Points on a hilly landscape, in no order, each with its height.
From any point a climber steps to the highest of the 2 points nearest to it. It stops when none of these is higher. Distance is the straight distance between rows; heights are no part of it.
Dorir (h 425): [212  87 155 114 144 162  87 106 170  76  89 121  92 109  95 136 156 162
 114 122 122 126 136 149]
meva (h 377): [194  99 126 108 141 134  90 151 181  79  91 121  92 106 111 119 144 189
 136 125 110 126 162 113]
Budos (h 294): [140 103 150  88  98 124 135 176 106 172 158 120 114 134 216 148  97 142
 125 127 119 143 126 116]
kazuf (h 500): [ 84 178  74 131 140  96 154 147 129  93 151 163 150 123 111 108 133 122
 167 134 105 160 146  80]
tasuv (h 430): [111 124 141 156 135 129 163 161 135 204 132  87 128 108 111 109 114 175
 123 142 111 114 122  96]
zove (h 574): [139 103 113 150 158 119 107 104 189  78 144 145 125 129 103 131 151 147
  82 129 121 123  88 201]
zutut (h 140): [ 73 105  75 169 152  83 129 171 160 169 161  62 118 107 174 128 125  93
  81 158 135 128  96 151]
Lubo (h 498): [152 112 126  95 129 116 128 197 153 112 134 124  95 130 145 106 122 223
 139 107 108 135 148 104]
vobi (h 440): [153 112 155 126 117 192 127 119  87 110 153 137 139 171 156 159 141 118
  80 157 165 165 115 146]
lusir (h 147): [173 129 166  98 127 169 126  81 111  74  82 156 111 132  74 110 162 150
 175 108 157 108 170 104]
ruz (h 411): [124 173 128 115 136  85 124 142 101 229  94 103  96 129 132 139 127 130
 168 100 104 111 109 125]
Maso (h 504): [104 163 116 152 171 118 167 140  98 194  90 118  94 137  62 125 159 188
 137 117 129  98 114 129]
suri (h 638): [106 103 141 164  74 142 112 153 112 162 126  85 155 148 156 129  92  99
 106 127 160  92 116 136]
gor (h 280): [157 133 181 115 107 158 155 117  88 154 106 139 120 128 110 115 114 143
 158  96 138  91 169 112]
veril (h 292): [151  81 124 123  98 136  91 151 191  59 144 129 145 130 148 114 126 164
 103 121 137 122 120 164]
nebu (h 448): [ 88 122 138 117 111 169 136 123  92  75  82 159 130 175  91 103 150 170
 154 113 196 113 141 120]
sabut (h 137): [143 158 137  85 128 133 128 104  93  83  68 170 109 142  96 118 156 141
 201  92 158 116 168  99]
beki (h 456): [116 133 147 177 140 135 168 110 115 211 132 102 153  89  94 123 127 125
 115 159 127  96 130 108]
lora (h 362): [149 109 123 115  87 124 171 137 133  50 196 134 147 151 179 127 162 147
 108 123 148 189 128 188]
les (h 232): [142  86 131 141  94 143  44 119 200  97 126 110 167 105 137 119  85  83
 113 145 106 102 134 107]
kof (h 550): [ 88 158  79 133 118  73  91 135 102 153  76 137 117 160 140 149 128  89
 161  80 161  82  97 165]
fulo (h 348): [139 116 118 102 146 104 103 156 149 160 133 119  96 110 170 143 116 139
 113 146  87 144 117 112]
Neb (h 311): [ 65 129  90 132 140 124 113 196 152  88  96 115 129 164  81  89 112 185
 145 113 142 143 102  90]
moleg (h 352): [180  98 163 123 156 120 101  60 152  89  95 147  99 150  95 168 144 123
 129 100 132 107 103 213]
dipu (h 221): [114 118  94 149 137  93  73 155 201 130  92 115 121 107 114 111 110 139
 118 122 101  88 122 135]
pedul (h 202): [159  93 140 148 122 151  65 101 195 118 150 112 160  92 145 137  98  89
  79 166  96 124 123 120]
gat (h 541): [144 137 157 119 111 123 215 137 100 126 182 155 123 104 139 103 143 161
 144  93 124 113 167 149]
degit (h 91): [ 83 133  57 166 166 135  90 144 136 107 141 111 124 172 159 140 126  75
  81 163 150 169  99 121]
til (h 383): [143 134 172 118  79 128 136 162 127 186 117  96 134 131 139  95  80 155
 183  95 117  89 167  84]
teda (h 158): [152 116 160 126 145 170 120  75 134  94  78 148 119 117  52 109 152 137
 145 127 132 101 163 113]
vekad (h 666): [166 112 182 131  95 175 148  90 132 115 164 137 167 109 125 126 114 125
 126 140 118 125 164 111]
dor (h 398): [101 142 129 176 143 128 179  98 128 122 170 137 159 111 114 123 138  82
  97 149 134 133 118 157]
mam (h 333): [ 74 146 100 156 139 107 172 185 116 135 131 112 121 134 102  98 127 175
 131 131 123 147 119 107]
Filoz (h 291): [186 138 149 120 150 118 135 122 158 134 121 133 103  70 129 120 136 134
 155 131  69 125 176 103]
Naz (h 376): [132 119 110 114 145 126  53 101 144  81  61 147 108 151 116 152 143 106
 121 105 157 104  95 175]
Des (h 314): [117  94 145 101 120 123 146 171 103 205 166  85 116 128 215 142  96 117
 104 152 138 153 107 114]
gune (h 421): [157 136 106  81 122 154  93 119 112  58  76 147 109 154 111 138 154 170
 154 128 150 163 150  94]
sozo (h 125): [174 147 151  71 141 100 120 122 105 190 118 136  89  98 190 166 126  87
 170 129  77 147 147 105]
Turel (h 384): [152 125 121 119 109 113 151 110 145  69 181 155 151 130 143 129 152 134
 129 114 130 152 123 179]
mirot (h 481): [174  88 130 134 137 146  75 100 217  52 112 124 132 102  88 115 139 144
 109 137 108 121 137 145]
pom (h 257): [ 75 156  71 162 156 109 122 119 137 105  91 158 137 138  73 114 150 118
 124 128 140 104 111 148]
Nosog (h 567): [143 115 176 134 108 136 218 138  96 100 180 145 124 134 127 110 142 171
 124  91 156 120 141 188]
Kole (h 444): [146 140 131 105 118 148 151 160 123  93 146 138 138 133 108 105 122 194
 164 133 116 161 174  53]
dulen (h 238): [ 84 112  73 183 132 100  91 155 193 117 116 107 144 113 115 108 117 125
  95 129 126  90 102 156]
budo (h 495): [134  95 123 130 126 130 108 111 143 156 195 104 131 119 220 151 102  48
  84 145 137 129  99 156]
pedi (h 466): [ 92 138 115 114 134 137 165 174 110  81  96 155 115 169  87  92 140 205
 168  98 172 117 144 101]
vidi (h 499): [ 64 131 111 164 123 143 105 172  83 167 108  67 131 187 118 138 101 111
 118 134 169 148  78  97]
guso (h 326): [186 138 179 113 169 155 157 115  95 179  84 133  69 103  94 136 146 160
 141 129  95 123 167 105]
Mogof (h 351): [170 145 161 124 173 159 131 115 127 148  71 127  91 109  62 118 136 143
 164 139  89 131 169  65]
mito (h 395): [137 113 130 127 150 158 148 113 105 123 177 136 125 140 168 150 153 108
  67 173 147 173 109 154]
sanu (h 476): [ 85 149 128 187 143 127 178 126  77 215 126  93 150 118  91 133 147 123
 133 155 145 107 118 109]
Metap (h 268): [103 145 100 169 144 110 145 112 160 101 119 152 141 109  68  97 142 130
 126 112 131  87 128 158]
batad (h 321): [161 112 129 109 139  89 114 170 172 140 108 129  73 107 155 112 138 185
 123  81 109  81 131 183]
lin (h 388): [186 116 131 106 141 168 101  97 138  69 107 140 109 134  92 142 171 170
 101 137 133 154 133 148]
vurar (h 295): [ 98 107 151 194 102 121 169 103 141 122 148 102 166 136  87 112 123 109
 112 112 154  90 111 194]
kilun (h 303): [143 129 180 109 126 169 140 135  81 167 106 126 121 145 114 136 102 163
 141 132 118 134 148  73]
dedo (h 357): [174 132 178  91 125 132 103 165 129 173  76 101  82 134 144 124 100 153
 182  96  90 130 144  90]
regig (h 143): [167 166 147  98 127 117 119  92  82 166 105 153 119 108 153 166 123  63
 171 124  96 143 161  97]
Sir (h 472): [156 137 161 124  95 114  96 114 117 193  65 107 113 124 130 133 111  97
 169  80 129  61 144 150]
tabil (h 410): [118 100 165  95  71 165 116  78 123  51 106 154 153 172 132 107 143 140
 174 100 201 116 123 137]
lafu (h 369): [109 154 122 126 110  98  75 159 153 185  72  85 123 138 109 109  95 130
 185  89 113  98 118  95]
ralaf (h 304): [128 134 132 135 108  95 137 133 136 149  95 131 115 125 120 116 135 146
 150  63 155  51 121 184]
mutan (h 341): [166 124 136 116 102 171  98  60 145  64 126 141 164 135  92 134 141 109
 128 146 129 151 141 119]
tidi (h 343): [127 131 111 113 166  86 110 181 164 165  95 107  66 122 122 119 135 202
 127 102  95 106 113 152]
tak (h 402): [156 137 110 102 129  90 140 101 128  67 156 176 115 141 146 149 171 136
 135  93 134 141 105 208]
Padun (h 447): [116 147  90  68 153  99 190 149 105 126 182 159  96 104 177 143 176 137
 124 151 102 165 134 145]
mitil (h 197): [119 112 121 139  95 104  92 166 178 146 124 106 143 113 153 110  80 129
 137 119 106  97 135 112]
dov (h 479): [ 97 166  91 123 118 100 192 167 100  79 168 165 148 125 140 104 148 144
 168 124 126 169 165 104]
Suve (h 409): [116 128 166 157  89 133 166 161 114 217 135  71 148 120 120 102  95 166
 163 112 123  92 143  86]
zov (h 612): [123 127  79 148 171 108 109 109 193  75 150 158 129 103 101 124 162 127
  86 152 100 132 106 168]
vif (h 212): [114 155 134 165  90 106 147  88 103 181 140 123 171 105 125 132 116  55
 153 107 134  80 132 139]
fet (h 527): [ 77 165  82 163 153 113 170 140 151  96 146 155 163 106  83  90 136 135
 137 162 107 149 151  88]
ropo (h 368): [ 97 157  85 137 159  76 147 147 117 166 112 136  96 123 130 134 153 141
 134 111 115 106 109 161]
nager (h 48): [ 78 139 100 158 109 125 125 150 107  99 133 125 150 166 142 127 122  85
 112 133 171 135 120 144]
zolan (h 414): [155 148 112 110 120 175 155 122 114  80 146 152 153 130 106 126 150 176
 130 168 121 188 169  68]
buba (h 373): [121 170 133 131 170 131 132 108 117 154  72 132 113 124  57 119 128 132
 166 127  95 118 155  71]
Karik (h 306): [ 70 112 122 163 116 108 162 195 140 109 169  81 142 124 167  99 112 141
  84 161 142 161 142 124]
lesif (h 387): [110 159 101 126 149  79 144 119  96 203 125 135  97 115 150 148 144 102
 135 119 112 108 112 152]
Netom (h 92): [136 150 104 132 140 144  65  73 106 135 125 144 141 150 152 170 115  26
 119 144 136 134 116 115]
vutul (h 515): [122 139 135 145  95  99 203 159 131 144 171 130 140  94 139  84 120 152
 159  94 120  86 169 129]
sufa (h 519): [122 155 107 134 101  82  91 119  98 188  86 127 121 138 147 153 118  76
 164  80 137  69 114 162]
Dani (h 282): [169 124 154 125 184 132 124 115 120 180  87 131  54 100 117 153 162 154
  89 125  97 106 120 179]
kab (h 199): [ 76 139  99 168 106 119 101 125 118 166  94 105 159 143  97 131 108  80
 145 126 143  88 116 109]
gemu (h 365): [131  90 163 139 113 135 189 164 128 138 182 113 122 105 173 113 130 163
  82 136 133 126 129 172]
Lebas (h 584): [208 105 184 126 122 177 132  74 162 106 153 119 143  79 106 129 131 139
 111 151  91 141 166 109]
feba (h 329): [ 86 123 103 110 114 132  74 167 143 103  83 120 136 168 108 111  98 150
 148 121 139 135 109  82]
zez (h 544): [150 114  97 145 168 138  75 120 205  78 111 132 125  97  91 125 143 143
  83 167  89 134 126 127]
dutup (h 237): [ 71 141 112 179  99 141 144 146 128  94 158 111 197 139 129 106  99  67
 123 167 148 152 151  85]
rubon (h 433): [104 145  95 152 178 118 106 124 163 134 119 133 138 104  92 123 120 122
 114 174  93 144 120  74]
gomig (h 216): [123 114 154 160 138 163  90 114 116 217  73  74 118 133  90 149 109 133
 101 158 128  90 109 101]
sagin (h 514): [184 114 143 127 147 151 139  82 176  92 174 137 147  75 118 130 151 144
  93 170  87 157 145 120]
zarab (h 359): [135 108 100 118 144 137  77 108 149  46 100 155 115 178 119 151 165 139
  98 116 171 138  78 197]
sipen (h 615): [130 129  93 142 125 145 157 143 169  50 177 144 157 115 123 101 157 164
 105 162 116 177 150 121]
Kifaz (h 281): [146  97 127 138 113 111 121 152 200  73 145 136 135 103 125  90 122 171
 122  98 128  85 137 156]
kese (h 386): [134 148 120  92 109 108 144 155  79 126 132 164 120 143 160 141 131 146
 162  98 130 140 144 123]
Fogum (h 334): [160 114 165 136 151 106 121  81 163 117  90 138  99 115  83 128 142 128
 143  76 131  67 117 199]
meman (h 407): [123 171 120  96 123 108 129 143  91 138 109 152 125 145 126 136 117 131
 183 101 110 141 147  84]
neda (h 270): [140  78 115 143 100 113 100 159 207  77 177 117 144 114 174 114 108 131
  85 130 117 126 110 172]
gaseb (h 300): [152 123 126 131 133  95 131 157 188 116 128 138 107  95 128  88 135 175
 132  88 107  77 151 161]
Piv (h 145): [137 108 128 167 164 140  87  98 159 183 114 100 119 101 123 149 116  96
  68 160 118  96  92 149]
gogo (h 183): [110 164 130 102  93 152 125  88  65  96 103 179 162 155 109 133 134  87
 185 118 154 132 160  91]
gafo (h 302): [197 121 180 117 166 180 135  96 103 134  96 142  82 107  90 148 159 162
 113 130 111 129 157 131]
melet (h 196): [193 110 163  79  89 121 129 118 113 119 169 143 113 114 195 161 134 134
 132  99 113 136 136 172]
zub (h 156): [ 81 126  90 138 128  77 163 170 146 162 166 103 122 103 171 119 128 114
 113 139 118 118 116 144]
fafa (h 497): [ 89 161  62 123 175  97  74 146 127 122  93 146  98 159 104 146 135 122
 121 128 116 149  84 111]
zel (h 266): [163 104 136 119  92 109  45 104 183 103 117 123 147 104 159 139  93  50
 140 111 106 104 135 139]
fugab (h 548): [126 170 133  94 157 132  82 158 129 140  85 115 103 129  91 119 118 152
 160 110  89 172 107  54]
kegom (h 458): [165 105 138 135 164 120 146  52 193  95 190 143 141 107 114 149 151 117
  94 168  82 152 117 173]
zizal (h 195): [102 160 112 130  90 149 116  86 105  83 135 169 190 143 109 122 122  59
 167 137 140 139 155  87]
fazas (h 327): [135 124 131  73 175 131 133 128  73 207 149 124  90 135 184 173 120 104
 102 167 133 171 101 104]
tis (h 360): [144 137  92 123 159 161 107 108 138  69 113 157 130 136  88 141 171 154
 104 162 127 161 131 126]
gis (h 67): [ 79 134  92 152 135 141 112 165  94  95 144 115 131 188 164 141 123  89
  97 152 168 177 120 125]
Bisib (h 328): [146 121 172 110 148 176 158 137  75 179 134 125 121 134 136 145 111 161
 111 165 129 170 129  71]
teli (h 480): [133  88 142 119 107 146  80 172 117 165  94 101 104 166 158 146  89 160
 101 112 142 108 104 136]
Lelor (h 262): [136 125 136 148 188 127 144 120 134 212  96 105  84  98  96 139 148 168
  90 152 104  99 111 143]
nesaz (h 355): [100 147  89 121 153  74 152 181 147 159 122 122  81 118 131 106 143 190
 142  99 100 112 115 152]
Tuz (h 323): [161 126 158  77 138 117 106 169 141 183 120 102  79 112 174 133 108 161
 143 118  76 150 120  97]
Mepi (h 492): [ 79 164 116 160 165 110 160 147  84 210 110  94 118 136  79 136 152 152
 140 132 132 123  87 111]
rep (h 139): [140  63 177 130  91 165  67  75 169  93 114 113 150 151 114 129 101 103
 116 121 146  91 109 159]
gati (h 233): [ 84 147  96 118 145 138  71  98  92 117  45 153 121 175  78 138 131  98
 145 132 154 119 114 101]
lisog (h 485): [101 119 160 154  93 167 170 114 103  78 150 137 177 155 106 108 128 101
 121 131 168 140 143 149]
buzev (h 256): [198 133 152  73  80 157 125  98  88  86 115 151 126 131 143 145 144 139
 170 103 144 149 173 107]
moram (h 245): [ 71 147  93 142 149 147  96  92 110  87  71 163 140 165  62 121 153 100
 132 141 166 115 115 131]
Leko (h 462): [155 160 150 116 106  88 156 144 125 207 123 120 103 100 157 113 120 139
 185  87 101  80 164 138]
Zazik (h 283): [ 90 126 132 182 116 122 182 133 143  94 147 124 156 125  85  92 137 141
 112 112 154  99 130 178]
penog (h 562): [150  92 192 146 100 161 182 101 124 105 192 122 164 154 142 140 122 123
  99 141 142 152 122 177]
zedak (h 347): [ 89 118 114 122 100 121  81 170 141 142  68 101 125 162 115 105  93 155
 159  94 145  95 107 102]
Subud (h 155): [192  67 174 114  93 132  73  80 185  75 131 115 140 140 137 154 110 121
 128 109 127 119 119 175]
telem (h 524): [107 169 101 109 185 135  86 140 108 126  80 141 101 156  74 138 134 153
 132 132 109 173  90  74]
Bor (h 529): [129 101 110 106 146 129 142 202 152 100 157 117  99 131 149 119 131 223
 105 148 111 169 124 115]
zesip (h 470): [ 98 141  71 109 154 103  93 185 104 108 105 142  90 173 149 146 131 155
 119 112 134 167  82 131]
vel (h 126): [113 135  85 172 161 116  55  99 141 190  95  95 124 124 118 160 122  70
  96 145 127  87  90 130]
lored (h 434): [102 155  92 104 170  96 206 116  90 132 182 160 100 109 155 143 186  97
 109 144 123 145 112 184]
rufur (h 73): [151 128 138 133 121 143  95  87 127 121 150 137 147 129 155 156 113  62
 106 136 123 133 120 134]
rafof (h 332): [142 109 158  93  76 127 130 189  92 158 124 121 113 160 189 130  89 171
 149  85 143 116 138 124]
seri (h 437): [138 151 120  92 123 146 100 125 101  98  97 144 133 151 107 138 120 131
 174 133 121 166 154  59]
fid (h 547): [136 108 122 101 118 149  74 156 104 116 103 140 111 172 154 162 116 143
 110 128 149 140 108 122]
Tebop (h 289): [138 129 165 113 106 133 145 128 107 131  94 143 114 137 116 110 126 155
 160  71 165  59 145 152]
zokug (h 516): [132 159 130 111 150 116  64 148 170 157  77 101 112 110 103 116 101 113
 167 113  67 155 112  59]
dip (h 214): [205 115 147  69  91 125 141 132 117 106 160 143 104 102 183 140 141 170
 141 106 109 145 167 133]
vuze (h 464): [110 144  99 101 129  96 190 170 119 104 181 151 119 109 158 111 155 166
 143 136 108 160 150 122]
gudef (h 394): [126 103 149 154 110 135 162 148 114 160 140 116 124 114 141 120 119 152
  98 118 138 101 123 161]
zusu (h 293): [146 125 131 127 113  85  79  61 169  97 122 149 153 117 124 147 114  45
 158 100 115 103 117 169]
Pazif (h 225): [131 154 149 149 103 108 179  82 119 156 168 148 161  88 130 122 119  80
 152 111 110  99 148 144]
vad (h 231): [220 140 134  71  96 133 136  99 101 101 141 144 110  97 169 156 150 140
 156 122 107 176 172 111]
deva (h 253): [ 91 114  89 194 119  96 134 157 201 102 148 108 163  90 107  82 120 131
 112 128 120  87 131 155]
Lur (h 424): [ 80 151 107 122 119  93 161 168  71 159 157 109 120 151 184 141 112  98
 138 124 144 164 114 111]
Gamab (h 170): [122 152 148 108 100 146 118  94  51 148  98 156 141 154 127 150 114  74
 158 110 149 118 145 108]
dise (h 344): [136 128 155 128 138 156 201  99 111 125 201 148 162  93 141 128 144 108
 100 181 131 174 143 119]
pum (h 219): [156  97 163 130 114 115 167  79 150 131 217 130 158 102 173 142 117  80
 107 146 106 143 117 165]
Mimu (h 198): [125 125 150 136 144 165  75  98 107 170  54 111 113 144  81 149 114 113
 124 144 123 108 126 100]
guled (h 380): [136 134 129 136 110 195 146  97 129  69 145 150 174 142  88 114 152 136
 113 168 141 165 152  99]
Sasuv (h 607): [152 111 187 140  82 150 203 102 118 102 203 139 175 120 134 113 113 128
 140 118 131 131 159 146]
pil (h 361): [110 128 120 113 104 100 143 194 106 151 126 124 110 156 168 121 109 167
 147  89 135 125 123 134]
pif (h 309): [116 102 141 186 130 116 131  87 153 149 123 105 136 135  76 134 135 119
 103 109 145  62  83 214]
gekam (h 372): [ 83 141 150 187 114 132 193 122  95 145 169 100 168 117 130 115 130  78
 102 155 157 132 138 144]
boz (h 431): [158 110 168 110 105 138  76 120 127 145  50 125  96 132 129 135 118 108
 156  88 141  79 139 151]
baz (h 367): [104 145 110 133 152 165 137 134  93 103 110 158 130 167  91 136 150 152
 112 162 143 161 131 105]
Roper (h 322): [102 175  82 118 176 102 151  86  76 168 161 161 119 125 161 159 146  47
 129 150 135 150 115 130]
muzu (h 110): [119 137  97 148 141 133  52  84 121 155  99 121 124 147 135 167 112  35
 103 125 137  99  96 142]
kipi (h 487): [112 131 109 139 148 145 100 142 182  99 128 120 161 114  90 107 106 145
 125 179  88 158 139  42]
Mone (h 271): [ 86 124 110 156 113 132 134 179 136  96 165 108 166 143 160 110 101 113
 109 169 138 174 137  84]
tov (h 375): [ 67 127  99 126 158  98 163 166 115 176 176  66 142 120 170 115 108  86
 109 169 146 193 107  83]
Rogu (h 349): [124 140 145 115 179 146 161 110  64 210 127 128 109 132 130 157 129 131
 102 170 137 159 106  96]
tula (h 213): [ 89 134 129 149  85 158 131 115 110 110 139 135 193 139 114 109  97  72
 145 154 139 131 156  77]
zavom (h 364): [138 123 146 112 147 153 174  97  93 164 181 143 140 105 164 143 135  93
  94 175 135 157 130 125]
Gimem (h 469): [141 144 132  88 126 117 147 184 145 119 152 126 119 120 132  95 113 198
 167 109  88 166 149  57]
rofi (h 557): [124 100 142 154  92 120 131 133 133 176 173  93 148 106 192 136  92  82
 100 131 135 108 112 147]
dibam (h 320): [134 103 154 145 113 104 110  88 158 134  97 121 122 138 105 134 120 125
 131  75 153  51  90 212]
vama (h 319): [165  80 119 113 114 151  91 164 153  72 140 130 111 145 165 138 142 185
  72 126 150 147 101 183]
Posuz (h 427): [140  80 158 145 104 151 119 162 137 157 113  98 117 132 138 122 107 174
  88 113 145  80 116 168]
borup (h 391): [172 113 105  75 137 117  82 131 133 132 155 130  93 112 210 171 135 110
 104 152 105 165 118 123]
zago (h 318): [ 71 145  72 164 149  93 142 177 167 107 106 122 132 127  70  84 131 175
 140 118 125 109 127 110]
datog (h 542): [109 132 130  94 131 127 123 176 132 162 161 102 133 123 168 120  89 133
 131 148 106 195  98  46]
rul (h 415): [128 109 140 118  57 138 141 164 142  81 150 135 169 131 152  91  98 143
 162 103 149 107 170 107]
vug (h 346): [ 91 136 112 143 152 139 165 175 101 112 136 131 122 149 115 123 133 167
 112 151 133 173 122 103]
fimeg (h 522): [120 108 189 167 117 181 184  94  98 105 165 125 166 176 105 137 137 104
  86 148 163 149 125 173]
limi (h 174): [109 134 112 144 113 104 141 150 153 148 154 123 151  94 154 113 105 116
 129 135 106 116 141 112]
tefu (h 350): [ 86 143 149 168  81 113 201 137  97 119 183 107 173 118 150 109 117  90
 124 121 153 130 153 152]
bel (h 290): [157 173  82  96 125 116 102  87  96  74 122 176 141 142 134 161 162  87
 152 125 133 166 135 126]
mog (h 478): [153 140 111  96 126 151  65 123 122 100 101 123 131 142 126 156 118 130
 141 158 101 188 136  52]
mosu (h 396): [ 81 143  94 103 153  91 168 142 101 184 180 108 132 119 181 132 114  66
 135 159 136 178 109  89]
Lolud (h 57): [119 128 111 139 102 121 102 119 141  93 148 146 161 137 145 129 117  78
 121 120 139 121 119 147]
Tukaz (h 446): [ 85 145  88 108 143  92 148 186  77 134 146 131  91 167 176 144 137 133
 126 120 138 175  97 136]
Potu (h 157): [150 171 164 106 107 120 146  94  56 168 107 161 133 121 137 149 117  77
 174  97 123 104 162 118]
nuf (h 576): [102 152 127 115 145 129 118 175 144 158 123 100 123 123 115 108 104 165
 133 126  95 165  91  64]
defo (h 397): [121 153 114 148 172 128 115 106 145 138  91 142 128  99  71 124 133 118
 130 150  93 116 144  96]
Telim (h 119): [ 91 111  70 165 164 119  99 147 159 146 159  86 124 128 171 131 116  81
  72 172 142 147  94 130]
Noso (h 392): [120 137 144 140 145 184 135  97  63 132 107 155 132 161  95 152 142 113
  99 152 158 136 123 129]
Nesu (h 419): [128 150  98 118 169  91 162  91 123  98 174 172 103 133 134 151 182 103
 110 122 116 146  99 212]
fes (h 342): [171 100 104  96 117 125  85 127 145  54 127 145 108 156 164 157 161 166
  96 111 154 155  93 197]
mapam (h 445): [124 146 103  77 136 124 106 167  98  87  73 157  99 173 120 137 140 190
 168  95 154 154 122 102]
folon (h 422): [127 140 128 160 163 120 158  65 151 108 170 159 153 107  87 134 146  91
 106 150 100 133 115 163]
tof (h 429): [ 81 117 141 131  94 166 121  90 108  75  93 154 155 175  98 103 142 116
 147 113 201 109 113 147]
lerek (h 442): [141 108 108  96 140 132  96 122 121 152 184 118 120 127 232 167 112  69
  95 155 131 159 111 123]
gep (h 175): [210  92 167  93  96 124 101  88 153  90 140 130 128 119 160 158 127 122
 138  98 118 136 132 176]
noru (h 230): [111 117 133 155 167 155 115 130 113 219 103  79 119 133 104 148 115 139
  85 172 137 126  82  91]
zun (h 275): [186 158 128  76 104 121 129  72  90  72 111 172 125 126 131 157 165 112
 178  93 143 157 153 140]
kidod (h 308): [122 180  78 109 157 106 121  88  79 120 147 181 124 139 153 170 151  56
 138 137 124 159 125 126]
burom (h 477): [ 93 140 105 142 157 134 178 174 100  96 101 155 105 156  73 101 156 200
 132 112 162 118 135 138]
bugu (h 490): [139 141 144 129  83  85 174 154 138 180 155 123 124  97 161  93 117 147
 168  74 117  64 164 151]
piben (h 218): [ 72 140 111 126 109 135  81 103 110 133  61 136 151 158  84 116 106  93
 171 126 141 107 130  77]
tulof (h 249): [140 101 115 134 118  77 117 123 198  94 182 134 131 100 156 120 122 114
 107 108  96 111 102 203]
tiku (h 200): [103 155 129 157 100 119 118  92 121 180 105 117 162 111 103 127 104  73
 159 124 118  80 145 102]
naze (h 240): [141 154 149 137 147 120 184  86 135 156 168 152 145  54 115 116 137 109
 134 140  91 117 166 114]
Durur (h 371): [170  91 157 115 124 128 118  38 169  58 107 148 136 163  92 150 147 127
 156 119 147 120 125 182]
dute (h 432): [129 160 135 102 125  79 140 146 129 226 126 100 107 100 167 125 114 127
 171 115  83 115 129 112]
nonik (h 127): [112  86 160 134  82 162  67  77 123 116  98 120 149 171 124 130 100  74
 122 108 174  91  97 162]
nisut (h 269): [ 87 117 115 178  98 106 174 169 170  90 141 114 156 114 102  67 123 159
 134 103 155  85 151 146]
Sifo (h 563): [ 96 142  89 170 161 133 167 141 169  75 163 150 153 105  88  92 160 147
 101 168 112 154 145 124]
tazap (h 569): [135 102 103 132 116 139 149 180 160  62 177 133 136 125 150 107 154 191
  88 157 126 172 138 141]
dat (h 340): [123 140 111 119 169 129 151  81  89 189 165 138 127 110 165 156 131  58
 105 166 139 144 115 126]
Ses (h 335): [ 92 100 149 156 115 119 182 170 129 127 188  82 138 110 180 112 125 121
  65 160 155 149 135 163]
Fevez (h 555): [ 95 117 134 169 115 146 120 151  73 197 114  75 129 168 138 153 104 103
 108 139 173 118  98 112]
Fofa (h 494): [157 107 137 105 102 172  96 117 103  87 120 144 129 163 143 151 135 137
 117 124 162 139 119 150]
Tumo (h 248): [105 126 121 137 200 114 150 131 134 234 124  83 106  99 102 133 140 158
  94 172 117 135  83 112]
fos (h 537): [123 118 149 126 106 130 190 181  99  95 135 146 114 144 134  93 136 194
 140  79 183  98 145 170]
rop (h 451): [106 109 138 143  78 150 150 152 129  64 148 132 178 145 131  99 121 128
 133 125 161 139 152 127]
Setos (h 491): [ 97 146 107 162 174 130 184 146 104 141 106 143 101 134  69 112 163 192
 113 125 140 107 129 152]
kebi (h 177): [149 112 149 136 155 180  71  83 130 115  66 133 112 124  65 139 136 110
 110 156 114 120 141 109]
Lezo (h 390): [131  80 181 114  96 159 120  37 147  55 108 142 148 183  99 122 143 137
 168 113 178 112 120 159]
val (h 345): [ 96  92 120 130 152 119 145 162 123 209 169  57 128 117 178 132 102 109
  88 177 150 157  99 105]
mumon (h 313): [148 124 135 124 118 134  74  58 161  71 106 146 155 120  94 132 132  69
 150 125 124 120 137 138]
das (h 234): [156 103 150 117 110  90 154 103 174 122 206 133 137  88 172 130 125 110
 116 118  85 117 121 185]
Nazod (h 331): [195 113 148 103 141 148 113 138 149 109 118 126 102  97 127 134 136 172
 131 142  88 149 166  87]
Vofum (h 169): [156  92 142 143 149 148  81 122 175 149 121 107 120  97 134 140 108 124
  72 160  99 110 121 124]
sasan (h 554): [132 131 115 112 111 148  85 135 155 101 134 122 165 118 128 125  94 123
 143 169  93 171 151  32]
bagog (h 400): [148 128 131 110 139 119  73 109 130 118  56 147 105 128 118 142 133  99
 149  97 132  95 128 152]
bak (h 305): [181 144 174  96 165 129 161 116  88 192 102 146  66 100 139 150 159 147
 129 119 100 113 150 155]
bug (h 461): [ 64 153 126 150 101 128 121 180  93 178 118  65 149 160 116 118  99 121
 151 112 149 140  83  72]
Nef (h 259): [139 141 123 121 176 113 164 110 162 156 152 139 125  55 125 119 140 130
 128 161  76 128 156 100]
puza (h 389): [136 172 151 108 123 108  93 165 131 207  73  79  91 131 118 110 103 149
 185  82  98 119 109 101]
Vire (h 413): [148 117 125 112 100 133 134 163 162  63 138 141 146 127 118  82 119 189
 163 112 140 115 175  82]
sove (h 330): [ 87 134 139 147  77  90 192 171  92 150 181 101 157 113 188 111 108 100
 137 115 145 131 157 140]
ziko (h 370): [136 143 155 137 170 171 155  78  62 182 118 149 114 130 108 163 142 109
  87 164 144 130 115 137]

Where does a climber stop that starts at each point below?
Turel: sipen
vama: kof
Kifaz: Nosog
Lolud: sipen
kab: Maso
lusir: guso
Subud: zavom
zel: sipen

Call two points neighbours if one is among the 2 nearest of the other. Go from one point of each pair to the other, from neighbour to neighbour, staying as high as possible. Name the lowest point that can't be avoided.
vekad and nuf: sove
Dorir and Noso: tis
vekad and sipen: Vire
Maso and sasan: gune
